The views of a scene show one set of named points, each view turned or mirrored, and shifted as a whole, with a little noise and some points left out.
In the rows, zero is written as 128.

Scene 1
View 1
J190: [125 153 111 195 113 116 106 159  88 111 157 123 174 168 159 111 179 180
 120 166]
J103: [112 130 124 134 130  61 123 154 108 106 154  88 148 119 118 143 171 143
 167 130]
J171: [147 131 115 167 114 103 119 148 117 111 151 120 164 156 135 116 148 173
 150 158]
J160: [119 141 136 152 101 107  67 135  78 111 156 126 154 128 133 157 137 157
 131 149]
J113: [149 111 140 196 140  98 135 151  99 101 163  81 152 115 152  76 142 165
 119 121]
J153: [140 126  85 178 100 135 110 157 113 136 154 174 163 186 137 117 133 175
 146 171]
J253: [153 118 112 171 116 132 118 145 103 116 165 130 153 145 154 101 128 173
 132 142]
J943: [146 141 144 179 101 138  71 128  72 104 162 119 161 131 164 118 127 180
 102 152]
J388: [137 143 150 235 117  40 113 161 120 102 131  83 179 152 100 103 174 164
 135 165]
J896: [133 135 126 234 140 135 125 164  67 106 176  98 162 138 193  59 172 179
  78 133]
J817: [156 139 129 143  97  90 100 135 127 106 138 116 166 156 119 140 140 178
 168 169]
J895: [120 128 125 188 113 113  86 148  80 121 162 135 154 134 139 125 133 154
 118 141]
J952: [173 139 111 147  94 117 118 137 138 109 144 129 173 180 143 118 143 196
 165 182]
J476: [151 103 171 232 120  94  76 135  86 113 156 111 149  99 114  95  84 149
  95 122]
J536: [117 119  61 195 125 143 146 185 102 141 170 169 159 191 161  90 167 169
 136 153]
J624: [117 123 123 224 142 101 128 170  78 114 167 102 157 131 154  81 163 157
 104 127]
J237: [173 144 153 176 100 120  89 123 100  92 149  98 169 137 158 106 131 192
 120 161]
J302: [155 130 102 178  98 157  98 144  98 122 162 160 164 174 165 106 124 188
 124 167]
J835: [120 146 122 204 106  87  91 157  97 116 144 125 172 162 122 125 164 165
 132 166]
J823: [ 99 137 115 166 130 101 109 159  74 112 168 107 152 129 153 130 172 149
 128 131]
J517: [145 109 139 162 110  81  94 136 117 117 147 123 147 123  97 137 102 149
 154 137]
View 2
J253: [160 131 111 122 146 171 145  91 169 122 152 134 183 115 109 158 160 143
 125 163]
J517: [119 140 150 118 140 171 130 125 166 138 149 126 165  81 104 154 109 164
 161 178]
J113: [181 131  96  92 164 169 134  79 137 135 129 114 128 106 108 136 153 157
 150 156]
J388: [114 108 159 101 179 139 138 123 117 138  80 116 116 134  83 156 157 164
 164 135]
J943: [133 111 102 152 122 155 115  66 169 106 157 143 142 111 121 159 155 120
 133 158]
J817: [116 121 142 131 138 147 120 154 171 106 120 155 182 105  69 165 131 171
 133 145]
J624: [159 122 124  87 167 175 149  56 136 130 129 106 134 125 119 135 187 129
 153 148]
J823: [131 119 145  82 137 184 127  69 167  98 141 122 154  97 104 117 179 134
 149 139]
J103: [127 131 159  62 142 181 116 119 165 103 125 124 160  72  75 112 146 173
 159 139]
J171: [140 125 134 112 148 162 139 116 165 115 130 136 184 116  89 153 159 153
 131 148]
J476: [133 132 118 142 152 161 134  72 133 167 154 108 105 102 141 165 114 139
 175 193]
J952: [145 122 118 137 145 148 138 144 177 105 127 159 210 127  73 175 153 162
 109 144]
J896: [181 109  85 108 164 163 145  30 134 121 130 117 127 146 127 144 208 113
 131 140]
J190: [131 105 130 117 147 156 138  82 161  99 123 139 169 140  97 153 197 125
 124 130]
J302: [151 125 114 147 139 168 154  87 181 114 160 144 212 136 115 173 176 123
 109 160]
J237: [145 111  89 150 132 140 111  98 159 110 135 150 139 115 101 166 142 148
 128 151]
J895: [120 125 142 120 136 175 135  74 166 121 153 125 159 109 122 150 159 125
 150 163]
J153: [128 128 148 137 148 171 167 111 180 118 149 144 228 139 104 178 177 130
 117 159]
J160: [ 97 119 146 127 114 168 108  88 182  99 156 140 157  87 108 142 142 132
 150 155]
J835: [101 111 162 119 150 155 139 100 153 114 118 131 159 132  98 159 172 132
 146 139]
View 3
J952: [126 112  94 155 190 156 133  77  69  88 146 116 121 133 101 144 161 128
 179  83]
J153: [140 137  99 153 149 166 124  62  87 101 100 137  89 129  85 167 156 113
 174  80]
J817: [130 121 109 137 177 166 129  89  73  75 151 130 145 137 125 143 123 139
 163  75]
J190: [112 101  85 132 141 145 124 106 121  82 101 133 129 121  75 154 142 119
 153 109]
J835: [132 117  99 133 130 149 124 100 125  64 110 144 130 141 108 158 115 132
 152 101]
J476: [172 117 162 134 147 173 111 136 197 125 140 179 128 126 158 165 137 129
 133  85]
J536: [109 144  77 120 129 132 121  63 116 110  78 131  72 115  63 171 177  93
 169  93]
J253: [127 124 116 127 166 159 121  95 122 127 127 142 114 109 103 157 166 110
 153  79]
J388: [129 111  97 119 140 105 128 120 158  41 147 141 136 167 153 149 119 146
 156 118]
J895: [138 121 124 123 132 168 115 111 146 108 109 159 133 116 109 163 127 120
 137  87]
J517: [149 149 142 119 161 174 120  94 112 102 150 154 135 135 161 156 116 134
 146  58]
J113: [109 114 119  92 166 125 117 130 169 123 147 145 131 111 134 150 163 113
 137  91]
J823: [ 99 127 107  84 129 152 115 112 127  99 104 144 146 103  99 154 118 112
 127  81]
J103: [ 93 148 111  67 151 141 120  99  96  82 143 134 159 123 146 142 101 127
 134  64]
J624: [111 119 106  93 127 121 115 122 181 107 107 150 118 116 109 160 152 108
 135 106]
J237: [135  81 120 152 185 170 124 129 126 108 148 139 153 116 105 141 152 130
 148  94]
J171: [121 125 103 124 164 148 125  91 104  93 134 132 124 128 115 150 145 124
 158  83]
View 4
J237: [143 122  93 154 139  98 150 108 144 149 145 112  69 105 192 208 145 164
 140 121]
J103: [192 168 110 119 108 138 152  86 117 155 150 150 137  68 147 167 104 120
 143 134]
J835: [138 113 121 161 120 131 138  68 112 156 137 128 101 118 148 200 124 103
 128 135]
J952: [144 178 113 192 132 116 156  93 131 125 165  84  79  88 159 214 151 120
 121 123]
J896: [ 77  93 114  98 145  86 139 142 101 141 112 173  64 112 166 222 123 127
 111 113]
J171: [146 159 109 155 125 124 145  98 118 134 150 119  92  97 155 195 132 118
 123 129]
J536: [ 68 167 133 143 123 113 137 108  81  93 138 122  81 114 106 209 119  79
 104 120]
J153: [103 164 115 176 120 124 132  83 110 101 150  85  79 127 125 196 134 104
 124 128]
J823: [133 135 117 103 113 114 149  92 108 144 131 151 118  96 137 186  97 128
 152 122]
J388: [180  99 112 162 132 147 131  85 110 191 136 164 100  99 180 199 143  82
  93 151]
J113: [146 134  89 102 135 116 132 144 118 145 131 170  78  94 181 181 130 133
 109 131]
J624: [115 110 108 100 128 115 127 123  96 144 118 177  87 112 156 191 116 110
 112 129]
J817: [176 164 106 179 121 129 154  77 137 144 162  97 101  90 165 192 139 128
 137 133]
J943: [115 108  96 133 128  94 142  97 138 138 133 112  75 128 172 197 126 171
 158 116]
J160: [151 126 104 137 108 117 143  65 135 145 140 108 112 122 153 174 107 157
 175 127]
J302: [ 89 156 110 158 127 102 138 105 119  98 145  89  65 128 141 204 134 132
 133 116]
J253: [119 158  99 137 125 112 135 119 122 112 143 115  74 112 155 186 131 136
 127 125]

In a view up to two points have been moved. Name them for each view, in the order of its rows, or write none.
view 1 => J302
view 2 => J817
view 3 => J895
view 4 => none
